Each row is a point on a tangle of strands that fork and nearly touch. The rows are in no order.
Points whose rows are less than 796 apart are linked; no others are.
j976: [ 149,  -72,   40,  150,  108,  -26,  142,  -21,  315, -219, -123,   89,
  908,   90, -359,  126,  222,   92, -363,  144, -134, -115,   35]
j247: [-263,  -91,  -18, -255,  -60,  313,   29, -255,  235, -336,  -59,  123,
 -151,   58, -216,   73, -254, -123, -198,  214, -162, -202, -198]
j137: [-156, -116, -240,  -25,    6, -398,  394,  174, -229,   -8,  267, -254,
  148, -245,  -13,  -90,  249,   52, -498,  542,  113,  -54,  145]
j791: [-224, -147, -364, -190, -119,  377, -103,    1,  524,   46,  113,  375,
  370,   96,  -72,  162,   74,  167, -129, -181,   98, -326, -359]
j993: [ 100,  -31, -253, -110,   74,  -79,  -32,  145,  386,  191,   83, -127,
  642,   -2, -221,  137,  144,  336,  -61, -127,   94,   30, -179]
j738: [ 114,   77,    4,   50,  -79,   55,  237,  -79,  335,   57, -376,   29,
   37,   -7, -280, -116,  171,    7,   27,   48,  121, -142,  251]
j534: [ 202,    8,    1,  164, -346,  200, -221, -130,  208, -214,  -78,  345,
  308,  134,  171,   32,  737, -273,  -40, -180,   74, -206, -180]
j23: [-165,   97,   45, -486,  121,   36, -302, -127,  -12, -266,  222, -304,
 -117, -146, -484,  166, -144, -143,   34, -161, -125, -108,  -56]
j230: [ 136,  -83,  -48,  -23,  238, -170, -279,  336, -161,  255,  270, -221,
  342, -144,    2,  145,  142,  301,  -83, -180,   90,  274, -325]
j474: [  50,  -21,  -67,  449,  -10,  -81,  559,  -61,  -41, -103, -257, -114,
   41,    8, -144, -413,  291,   29, -217,  430,   24, -128,  231]
j908: [-154,  -55, -310,  -76, -136, -249,  466,  170, -284,   84,  164, -294,
 -242, -288,  103, -206,  -66,   21, -338,  375,  165,   57,  121]
j184: [-460, -287,  -47,  134,  369,  262,  145, -127,  -91,  225,  347,  257,
 -659,   60,  -59, -222,  -58,  437,  228, -271,  305, -354,   55]
j364: [  99,  156,   39,  283, -179, -153,    9,   29, -161,   23,  -48, -142,
 -123, -124,  226, -186,  582, -169,   50,   18,  148,  -47,   56]
j238: [ 101,   79,  212,   91, -153,  353,  -25, -339,  355, -171, -490,  443,
   94,  226,  -42,   71,  143, -383,    1,   53, -159, -244,   50]
j544: [ -84,  -21,   70,  -75,  -16, -249, -409,   95, -462, -216,  386, -179,
  117, -161,  263,  164,  251, -400, -196,  199, -169,  154, -321]
j480: [ 147,  -46,  362,  -35,  165, -523, -201,   84,  -96,  -96,  317, -163,
  895,  -74, -258,  118, -228,  198, -311,   75,  -69,  272,  247]
j821: [ 105,   56, -210,  -23, -152,  291, -194,   25,  163,  288, -212,  298,
 -229,  175,  416,   -2,  247,  107,  514, -592,  114,   44,  -48]
j633: [-141,  -11, -195, -111,  -40,   76,   69,  -82,  227, -120,  -22,  -28,
   98,   21, -256,   57, -295,  126, -195,  244,  -40,  -82, -218]
j154: [-300, -164, -393, -138, -298,  233,  184, -104,  590,   78,  180,  427,
  134,   57,  -99,  -66,  157,  235, -151,  -96,  288, -451, -238]
j444: [-423, -226, -212,  164, -115,  309,  413, -302,  298, -251,  162,  271,
  -90,   93, -233, -252,  217,  174, -264,  204,  123, -538,  -72]
j19: [-179,  -74,  -14,  -93,  104,  298, -190, -174,  109,  -18,  284,   28,
  -60,   71, -201,  -82,  381,   80,   81, -385,   50, -310, -203]
j683: [  49,  -14,   27,  363, -236,  465, -144, -244,  164,  -77, -311,  503,
  -32,  251,  279, -112,  610, -216,  127, -160,   -4, -265,  -86]
j811: [ -75,  121,  -26, -284,   97,  220, -137, -237,  130,  218,  149,  -51,
 -337,   20, -384,  -58,  128,   96,  511, -631,  186, -290,  236]
j726: [ 107,  113,  268,  -42,  -26, -284,  300,   74,  -86, -153, -292, -300,
 -166,  -70, -203,  -42, -714,  -91,  -60,  359,  -72,  259,  341]
j159: [-128,  -38,  -84,  -67,  424, -113,  143,   39, -223,   48,  316, -531,
  -10, -203, -575,   -5,  152,  239, -138,  -91,   28, -143,   84]
j31: [ 328,   91,   60,  137,  -23,  147, -214,   94,  394,  152, -469,  444,
  375,  311,  319,   99,  111, -119,  275, -286, -176,  137,  -86]
j521: [ -76,  -71,  -73,  452,  310,  423, -225,  145,   20,  286, -151,  103,
  -89,   83,  290,  -95,  375,  187,  252, -239,  -97,  127, -265]
j626: [  -6, -220,  -71,  102,   27, -558,   61,  320, -407,  133,  352, -203,
  635, -126,  213,   84,  -32,  113, -456,  562,   36,  341,  -26]
j483: [ -36,  -14,  198,   91,  280,  118, -251,   46, -202, -149, -111, -143,
 -219,   39,   62,  165, -442, -119,  130,  116, -294,  323, -279]
j396: [-517, -175, -130,   31,   12,  -68,   54,   29, -421, -136,  462,  -77,
 -639, -243,  343, -205,  301, -116,   19,   38,  110, -277, -117]
j51: [  66,   35, -178, -405, -476,  145,  -10,  -84,  488, -170,  -74,  302,
  180,  115,  122,  311, -286, -192,  -71,  103,  -10,  -92, -324]
j123: [-329, -163,  128,  313,  427,  249,   19,  -15,  -95, -332,  -93, -143,
 -131,  -31, -153,  -34,  -21,  -95,  -95,  395, -296,  -24, -265]
j801: [  69,  166, -105, -598, -255, -447,   -4,  -38,   47,  -70,  248, -238,
  409, -170, -335,  212,   63,  -54, -278,   10,  209,  -97,  193]
j630: [-345,   47,  156,  -54,  178,  104,  136, -131, -181,   -5,  130, -228,
 -884, -108, -165, -261,  109,  -29,  362, -321,  211, -334,  378]
j497: [-294,  -97,  208,   57,   87,  481,  110, -568,  249,  -91, -214,  457,
 -317,  217, -227, -247,  214, -112,  138,   -3, -167, -562,  251]
j397: [-275,  -18,  183,   22,  330,  464,  -99, -435,  120,  116, -217,  396,
 -534,  273, -203, -149,  -80,   39,  191, -156, -310, -361,  242]
j114: [ 346,  251,  571,  -23, -203, -309, -175,  -63,  -49, -360, -249,  -65,
  199,   33,  -12,   32, -223, -374,   29,  172, -150,  188,  263]
j548: [ 218,   96,  -41,  148,  129,  237, -236,   63,  -11,  368, -214,   70,
 -228,  102,  112,  -38,  128,  156,  514, -567,  -77,   57,  187]
j599: [ -37,  182,   56, -165,  247,  271,  -12, -225,  -69,  339, -281,  302,
 -742,  168,   60,  -71, -391,  -37,  496, -409, -322,  -75,  413]
j750: [  63,  -33,   32,  280,  174,  -99,  346,  329,  -41,  223, -423, -243,
   37, -115,  -57, -146, -374,  204,  -57,  342,  -27,  458,  164]
j55: [-275, -151,  -15,  102,   53,  505,  291, -471,  302, -105,  -28,  362,
  -78,  208, -356, -216,  203,  140,  -54,   79,   58, -644,  131]
j352: [-169,  -81, -123,  -99,  207, -220,  -29,   64, -287,  154,  563, -542,
   12, -314, -288, -108,  405,  134, -185, -166,  163,  -70,    5]
j729: [ 270,  216,  273,  -97,   -4, -155,   58,   41,  -69, -125, -425, -178,
 -212,   72, -131,  116, -618, -178,  194,   29, -102,  388,  320]
j443: [ 270, -104,   53, -199, -299, -241,  -68,  213,  696,  -48, -225,  308,
  756,  170,   93,  332, -485,   22,  -98,   -9,   15,  158,  -40]
j937: [  52,   -6,   17,  -68,  289, -148,   -1,  176,   44,  -50,  147, -224,
  492,    6, -400,  207, -548,  367, -174,  159,   -2,  316,  -97]
j555: [-102, -116, -358,  -85, -107,  151,  -65,   58, -168,  389,  259,  168,
 -443,  -91,  406,  -49, -128,  182,  304, -496,  210,   32, -200]
j974: [ 208,  148,   19, -226,  -85,  -92,   95,  -98,  439,   11, -215,  -36,
  391,   89, -415,   92,  -45,   32,  -39, -100,  140, -127,  221]
j2: [-128,  165,  117, -139,  230,   79,  -14, -201,  -45, -203,   31, -313,
 -267,  -76, -381,  -42,  -70,  -72,   60,  -40,  -35, -144,   -3]
j275: [-213, -251, -266,  103,   64,   47,   73,  152, -304,  355,  416,  -11,
 -677, -117,  369, -245,  125,  280,  349, -524,  325,   45, -160]
j177: [ 289,   80, -134,  -57, -302, -144, -143,  238,  291,  116,  -24,  259,
  455,  -21,  392,  146,  100, -114, -146,   30,   64,  137, -238]
j721: [  56,  -87,  135,   83,  102, -228,  207, -116,   95, -381,  121,  -54,
  850,   56, -512,   42,  -13,  120, -453,  395,  -11,  -95,   96]
j302: [ 274,  -12,  315,  174,  287, -384, -134,  217,  -29,   50,   82, -285,
  735,  -79, -295,   85, -419,  371, -140,  -11,  -10,  354,  135]
j120: [ 175,   80,  366,  300,  -63,  158,   73, -240,   94, -343, -558,  177,
  -17,  223,  -67,  -78,   68, -311,  -49,  281, -256,  -25,  161]
j600: [ 118,   38, -216, -271, -204, -463,  -36,  226, -238,  362,  327, -152,
  466, -124,  209,  139,  145,   98, -252,  111,  269,  171,  -22]
j915: [ 163,   90,  467, -120,  -98, -773, -235,    8, -392, -110,  238, -274,
  522, -103,  -31,   40,   13, -223, -265,  283,   -5,  204,  480]
j905: [ 156,  -28,  -79,  273,  -26,  424, -205,   51,  230,  286, -384,  555,
  -11,  318,  474,   11,   67,   21,  328, -143, -256,  121, -224]
j278: [  26,  -95,  -39,  117,  119, -397,  305,   99, -130, -178,  266, -177,
  566,  -95, -275,  -41,  250,   59, -484,  509,   19,   -8,  145]
j598: [ -86,  -11, -261, -130, -214, -220,  402,   84, -259,  186,  111, -222,
 -553, -194,  211, -200, -108,    6,  -39,   54,  240,   56,   70]
j11: [-114,    8,  119,    3,   99,  453, -312, -304,    5, -138,   84,  300,
 -261,  142,    7,   -6,  451, -109,  278, -460,  -47, -366,  -80]
j195: [-102,  109,  158, -122,  149,  191,  -84, -197,  -65,   85,   67,   60,
 -698,   64, -155, -159,  108,   44,  443, -577,  124, -283,  323]
j596: [ 149,   88,   14,  -61, -200, -175, -385,   80, -249, -257,  193,  -37,
  318,   36,  383,  161,  123, -309, -129,  160,    5,  148, -162]
j402: [-136,   -8, -306,  171, -266,   14,  459, -141,   56,   99,   57,   48,
 -203,  -82,    9, -342,  289,  141,  -56,   59,  332, -407,  176]
j531: [ 337,  203,  487,   53,  126, -378,   -1,  191, -116,   -2, -191, -296,
  164,  -40, -167,  110, -498,   -9,  177,  -72,  -46,  431,  454]
j724: [ 283,  180,  278,   95,  140, -384,   54,  191, -223,   78, -164, -460,
  105, -138, -103,  -33,  -47,  -19,   30,   97,   -1,  302,  461]
j716: [-232,   88,  -94,  -83, -165, -102, -109,  -61, -233, -265,  326, -234,
 -171, -220,  183,  -40,  254, -261, -123,  187,  -92,  -76, -216]
j890: [  27,   14,  248,  234,  355,  518, -131, -258,  248,  105, -440,  275,
   32,  219, -206,  -62,  226,   45,  290, -168, -214, -134,  150]
j787: [ 300,  148,  590,  -53, -153, -372, -225,  -55,   -4, -367,  -36, -132,
  652,   72, -237,  120, -224, -247, -123,    2,  -80,  112,  326]
j389: [   5,   13,  150,   -2,  284,  360, -204,  -38,  -66,   22, -359,  181,
 -291,  208,   39,  264, -422,   17,  346, -112, -445,  412, -154]
j356: [ 144,   40,  119,  405,  -69, -314,  234,  203, -350,  120, -227, -254,
 -257, -179,  362, -273,  338, -200,    0,  280,   27,  155,  204]
j619: [-574, -114,  -81,  -73,  -20,  -87,  -12,  -24, -287, -443,  297, -254,
 -496, -295,  167,  -93,  184, -333, -228,  273,  -85, -211, -218]
j153: [  97,  -76, -149,  461,  182,  112,  -94,  292, -261,  204,  -29,  -46,
   40,   14,  423,  -59,  342,  126,   65,  -45,   32,  260, -340]
j102: [  61,  245,  -98, -410,  -15,  114, -279,  -73,  -59,  190,  153, -119,
 -293,  -29, -143,   82,  -10,   33,  416, -649,   20,  -26,   34]
j517: [  56,  194,    7, -610, -148,  -58, -286,  -80,  -80,  -74,  207, -269,
 -299, -127, -167,  194, -207, -196,  215, -300,   64,   60,  -36]
j898: [  90,  158,  -93, -132, -150, -388,  443,  -19,  -21,  -35,    2, -255,
  292, -106, -340,   -6, -311,  100, -343,  369,  111,   81,  356]
j435: [-220,   30,  -14,   26, -219,  -27,  243,  -88, -211,  -84,  164,  -21,
 -804,  -65,  153, -379,  183, -101,  283, -234,  302, -311,  381]
j85: [  60,   36,  190,   32,   15, -464,  395,   87, -168, -191,  -58, -329,
  192, -184, -189,  -68, -447,  -51, -381,  592,  -34,  204,  355]
j646: [ 159,  181, -136, -665, -406, -393,    1,  101,  262,   61,   91,  -63,
  351, -148, -175,  318, -264,   -2, -242,   21,  228,   33,   66]
j391: [-132,  114,    1, -358,  -21,  136,   27, -238, -108,   23, -177,   85,
 -907,   95,   53,   25, -448, -177,  407, -333, -125, -142,  332]
j594: [-173,  -98,  -90, -144,  156,  214, -298,   61, -265,   21,  116,  -63,
 -316,  -44,  118,  235, -381,   36,   86,  -69, -248,  280, -457]
j817: [-145,   -8, -108,  -48,   54,  -71,  171, -232,   30, -297,  345, -247,
  263,  -94, -502,  -54,  442,  -33, -375,  168,    7, -447,  -38]
j851: [ 299,  147, -195, -293, -382, -156, -192,  151,  124,  119,  -40,  119,
  179,    0,  399,  291, -157,  -31,   97, -190,   66,  104, -138]
j173: [  80,  143,  374, -195,  -55, -418, -280, -104, -173, -341,  236, -265,
  367,  -12, -220,  202,  160, -345, -156,  121,  -37,   48,  209]
j574: [ 167,    5,  353,   -1,  155, -673, -202,  219, -390,  134,  319, -277,
  662, -110,  -53,   34,  -91,   57, -253,  172,   47,  358,  417]
j441: [ 159,  -20, -163, -283, -234, -218,   39,  290,  -94,  101,   50, -102,
    7, -132,  231,  214, -629,   65, -107,  241,   56,  381,  -77]
j328: [ -75,  -76, -311,  360,  -95,   39,  132,  109,  -50,   11,  186,  116,
  256,  -25,  192, -203,  622,   19, -332,  240,  120, -136, -210]
j363: [ 296,  157,  198, -147, -425,   96,  -51, -216,  496, -294, -396,  265,
  190,  226,  -39,  119,  285, -424,  -38, -137,  -64, -226,   74]
j924: [ 226,   28,  -58,  193,  178, -215,  438,  256,  201,  287, -278, -180,
  322, -125, -193,  -40, -318,  417, -172,  232,   64,  263,  189]
j546: [-203, -143, -402,   91, -379,  144,  345, -125,  312,    5,  183,  302,
  -45,   71,  -29, -227,  403,  203, -186,   58,  386, -448,   -8]
j669: [ 288,  -66,  227,  498,   28, -175,  -35,  268, -176, -106, -136,  -54,
  369,   -4,  148,  -77, -155,   57,  -91,  325, -125,  315,   32]
j353: [   6,  -74, -140,  136,  144,   27,  395,  223, -139,  322, -326, -235,
 -432, -156,   22, -132, -520,  175,   15,  190,    0,  387,  126]
j325: [ 198,  172,  332, -299, -139, -292, -138,   48,   21, -278,  -32, -162,
  283,  -21,  -93,  264, -726, -111,  -74,   33,  -60,  367,  -28]
j718: [ 161,   27,  249,  440,  -37, -312,  109,  215, -291, -198, -195, -111,
  152, -151,  295, -154,  200, -181, -132,  455,  -73,  225,  190]
j473: [ 150,   12, -312, -110, -326, -274,  -63,  192, -382,  227,  332, -111,
   -8, -193,  423,  -50,  328,  -30, -187,   51,  216,  101,  -76]
j267: [-362, -328,  -45,  236,  287,  233,   51,   -9, -234,  320,  451,  251,
 -860,   57,  255, -284,   51,  376,  410, -471,  329, -135,   99]
j698: [ 223,   43,  -26,  297,  105,  -38,  380,   59,  269,  157, -318, -227,
  252,   33, -381, -130,   31,  305,  -10,   76,  115,  108,  292]
j430: [ 211,  101,  -59, -286,  -28, -326,  263,   58,  322,   97,  -87, -205,
  510,  -42, -467,  110, -232,  252, -150,   11,  169,   35,  323]
j593: [  53,  -47, -130,    9,  117,  388, -205,   -7,  446,  286, -206,  211,
  153,  155,  -91,  124,   88,  254,  275, -479,  -65, -100, -137]
j685: [-214,  -48, -274,    9,  186,  282,   66,  -47,  152,  149,   69,   71,
 -116,   36, -165,   43, -214,  253,   25,  -55,  -89,  -36, -285]
j174: [ 103,  -88,  -96,  445,   34, -197,   62,  216, -274,   -1,  174,    7,
  458,  -28,  300, -132,  700,   41, -315,  404,   18,   75, -128]
j425: [ 249,  117,  385,  362,  476,  299, -223,  -20,   16,  137, -448,  -68,
 -134,  169, -125,  -38,  215,   16,  277, -178, -283,  113,  156]
j543: [ 149,  -66,   23,  262,    1,  155,   33,   38,  498,  -22, -326,  216,
  644,  154,  -85,   86,  215,   41,  -95,   16,  -64,  -52, -194]
j350: [ 209,   57, -326, -420, -209, -157, -100,  264,   23,  245,   31,  -20,
  -77,  -70,  389,  299, -514,  164,   90, -115,  149,  338, -371]
j411: [ 113, -114,   57,  242,  409,  -57, -266,  363, -376,  216,  189, -451,
   75, -150,  168,   67,  -52,  235,  -14,  -72,  -18,  410, -302]
j765: [-390,   10,   15,  -38,  169,  141,   78, -268,   22, -350,  173, -190,
 -186,  -54, -448,   13,  219, -112, -122,   73,  -45, -372,  -30]
j524: [ 101,   30,  207, -263,  128,  -98, -159,   30,   75, -232,  -63, -146,
  315,  -57, -508,  221, -700,  145,  -88,  166, -109,  205, -131]
j482: [-162,  -42, -243, -116,  101,   27,  286,  124, -199,   35,  -83, -262,
 -493, -200,   83,  -58, -669,   18, -100,  256,   16,  272,  -50]
j688: [  41,  -88, -134,  389,  -69,  157,   28,  159,  189,  -92,  -78,  205,
  503,  159,  151,  -86,  422,   53, -219,  149,  -65,  -83, -276]
j79: [-326, -162,  -88,   88,  -67,  168, -195,  -97, -334,  -56,  438,   49,
 -522, -133,  509, -125,  485, -189,  176,  -88,  -25, -228, -296]
j349: [ 207,  136,  266,  232,  246,   36, -275,   49, -163,  157, -237, -116,
 -101,  128,   34,   41,  199,   33,  414, -421, -174,  223,   61]
j773: [ -35, -129, -362,  -14,  115,  226, -108,  154,  417,  103,  142,  165,
  607,   21,  -85,  221,  177,  351, -195,  -25,    2, -141, -385]
j18: [ -65,   65,  114, -139,  423, -244,  -86,  101, -161,  -20,  266, -627,
  244, -163, -576,  149,   16,  107, -258,  -28,   -6,  151,   91]
j484: [  52,  127, -189, -623, -450,  -71,   33,  -60,  331, -145,   13,   94,
   61,   22, -173,  243, -387, -221, -158,   35,  119,  -82,  -83]
j418: [ 326,   61,    6,  113, -205,  253, -305,  -35,  473,   63, -325,  407,
  436,  166,  184,  140,  495, -139,  191, -424,   15, -138,  -99]
j562: [ 126,   14,   75,   14, -223, -161, -163,  137,  -28, -181,  104,  157,
  639,  102,  172,  202,   40,  -63, -196,  244,  -34,  137, -245]
j383: [ -37,   83,   64, -129,  -67,  280, -331, -450,  -69,  -74,  -51,  383,
 -508,  170,  197,   73,  275, -353,  406, -461,  -70, -287,   39]
j248: [ 146,   50, -147,  380, -252,    9,  541,  -51,   25,  105, -238,   41,
  -78,  -92,  101, -461,  537,  -47,  -73,  312,  197, -236,  259]
j830: [ -82,   47,  -65, -227, -447,   82,   78, -243, -142,  -58,  -10,  477,
 -847,  255,  424,  -80, -115, -288,  331, -259,   57, -202,  113]
j404: [  52,   -5,  121, -147,  275,  293, -164,  -39,  353,  111, -372,  254,
   47,  217, -249,  250, -486,  119,  185, -226, -298,  227,  -70]
j798: [  49,   17, -310, -130, -119,  157, -297,  145,  -48,  253,   72,  172,
 -152,   68,  389,  141,   84,  138,  435, -447,   69,  119, -305]
j410: [-364, -196, -141,  316,  129,  515,  -43, -124,   -7,  -24,  137,  439,
 -424,  153,  189, -232,  157,   94,   71,   21, -109, -206, -275]
j8: [  31,  159, -104, -239, -185, -201,   21, -108,   -9, -163,  200, -168,
  299,  -48, -324,    3,  395, -128, -239,   92,  145, -245,  123]
j121: [ -27,   -1,   47,  298,  -30,   67,  487, -114,  103,  -38, -470,   53,
 -253,   16,    7, -252, -114,  -49,  -65,  463,  -91,  -40,  157]
j917: [-145,  -41,  -68,  234,  341,   14,   80,  110, -179,  -90,  151, -329,
  -39,  -42,  -74,  -85,  133,    4, -152,  302,  -87,  -33, -165]
j465: [ 443,  134,  261, -143, -246, -514, -122,  135,   21, -144,  -45,   33,
  374,   -1,  213,  152, -657, -157,   76,  -20,   12,  525,  213]
j505: [-499, -241,  -49,  320,  328,  393,  -52,  -67,  -38, -269,  166,   73,
 -233,   10,   41, -129,   75,   -1,  -68,  277, -240, -248, -343]
j894: [ -37,  -66,  -12, -241,   28, -328,    5,  149, -318, -105,  237, -242,
   55, -170,  178,  172, -688,  -50, -257,  382,  -72,  434, -213]
j382: [ 166, -133,  -87,  345,  -80, -495,  107,  397, -466,  227,  192,   -5,
  483,  -97,  369, -154,  334,   69, -359,  446,    9,  349,   57]
j684: [  34,   10,   75,   32, -348,  356, -110, -361,  122,  -71, -180,  737,
 -359,  337,  367, -123,  380, -294,  251, -329,  -39, -321,   -9]
j759: [-422, -212, -120, -124,  143,  158,  119,  -42, -113, -112,   -6,  -91,
 -650,  -91,   52,  -26, -524,  -47,   -1,  213, -227,    2, -176]
j431: [-172, -176,  -17,  452,  321,  426,   -4,  -89,  -25,  195, -105,  249,
 -323,  152,   94, -235,  323,  156,  206,  -56, -115, -186,  -24]
j948: [ 164,  102, -163,  -41,  180,   24, -138,  216,   71,  268,   40, -161,
  358, -122, -111,  134,  159,  302,   84, -322,  207,  110, -109]
j855: [  -2,    0, -114, -314,  -48,  246, -118,  -18,  326,  193, -150,   97,
   62,  149, -158,  217, -206,  206,  171, -297,   12,   -2, -165]
j964: [ -48,  102,  -72, -144,  -50,  -72,  165,   92, -333,   63,  -50, -397,
 -725, -149,   35,  -61, -211, -121,  255, -181,  106,   74,  199]
j578: [ -84,   22, -166,  -19, -489,   19,  115, -150, -121,  -10,   70,  226,
 -663,   -7,  468, -213,  188, -268,  286, -224,  290, -363,  172]
j477: [ -24,  -34,  109,   81,   21,  -31,  -62,  202, -237, -265,  -58, -100,
  -25,  -45,  204,  146, -539, -163,  -27,  415, -308,  363, -283]
j992: [ 362,   71,  129, -207, -101, -104, -198,  207,  475,  111, -160,  168,
  587,   22,  -11,  239, -396,  125,   82, -127,   -2,  351,  -86]
j141: [ 115,  107,   81,  -59,  114, -205,  115,  134, -273,  134,   67, -489,
 -274, -208, -128,  -72,  -41, -114,   51, -173,  140,  167,  272]
j769: [ -88,  -10,  -54,  180, -170,  121,  -48,  -88, -148,  -10,  201,  111,
 -261, -127,  320, -189,  601, -167,  141, -119,   89, -276, -110]
j747: [ 189,  -25,  147,  501,  166,   85, -164,  300, -158,  116, -106,  -84,
  323,   39,  305,  -25,  151,   84,    7,  204, -185,  351, -156]
j766: [-109, -146,   -1,  257,  284, -132,  -72,  168, -394,  -11,  140, -429,
 -243, -219,  188,  -47,   96,   55, -117,  177,  -69,  209, -227]
j550: [-243,   41,  316, -103,  403,  444, -217, -387,  -99,  193, -165,  450,
 -695,  184,  111,  -75, -229,  -81,  401, -261, -411, -186,  184]
j519: [-274,  -17, -166, -272, -136,  184,   97, -213, -171,   53,  187,  264,
 -869,   29,  174, -100, -285,  -78,  345, -251,   47, -202,  -23]
j99: [ 231,  -42, -158, -230, -500,  -69,   47,   22,  643, -174, -227,  425,
  575,  180,  140,  332, -288, -124, -264,  107,   29,  -35, -210]
j558: [  86, -163, -236,  -87,  -18, -350,   11,  395, -165,  263,  239,  -47,
  667,  -83,  256,  204, -221,  303, -358,  306,  168,  349, -213]
j315: [ -67,  -37, -223, -122,  -56, -210,   90,  134, -304,  318,  436, -277,
 -126, -272,  122, -125,  471,  110, -149, -260,  311, -128,  -41]
j583: [ 303,  247,  435, -212, -353, -164, -157, -176,  185, -335, -243,   92,
  124,  186,  -65,   89,   43, -472,    3,   13,  -47,  -22,  143]
j654: [ 116,   41,  176,  293, -169,  105,  187, -147,  163, -194, -594,  276,
 -200,  162,  278,  -86, -186, -377,  -58,  390, -194,   94,   58]
j388: [-364, -211,  -44,  -62,  103,  299,  -25, -246,  103,  136,  351,  172,
 -360,   84, -169, -114,  143,  250,  202, -310,  251, -429,  -66]
j856: [-139,  -64,  244,  134,  357,  493, -161, -387,  150,  -99, -317,  212,
 -181,  182, -299,   76,  -54, -124,  172,  -10, -365, -113,   12]
j739: [-423,  -86,  -63, -346,   23,  401,  -12, -295,    5, -140,   64,  143,
 -549,   37, -103,   81, -509,  -85,   33,  111, -146, -239, -234]

Follow the links from the first point to the second, and from the first to the third. Name the last point that the two ways share.
j238 / j19 / j811 -> j397
j391 / j31 / j123 -> j397
j915 / j55 / j948 -> j546
j521 / j349 / j238 -> j546

A fork is a point with three links. Follow the links from the first point to the second and name the forks in between, in order.
j993 / j238 -> j546
j11 / j550 -> j397
j154 / j517 -> j546 j397
j890 / j302 -> j397 j546
j726 / j483 -> j855
j974 / j894 -> j855 j483
j404 / j177 -> j483
j477 / j531 -> j483 j855
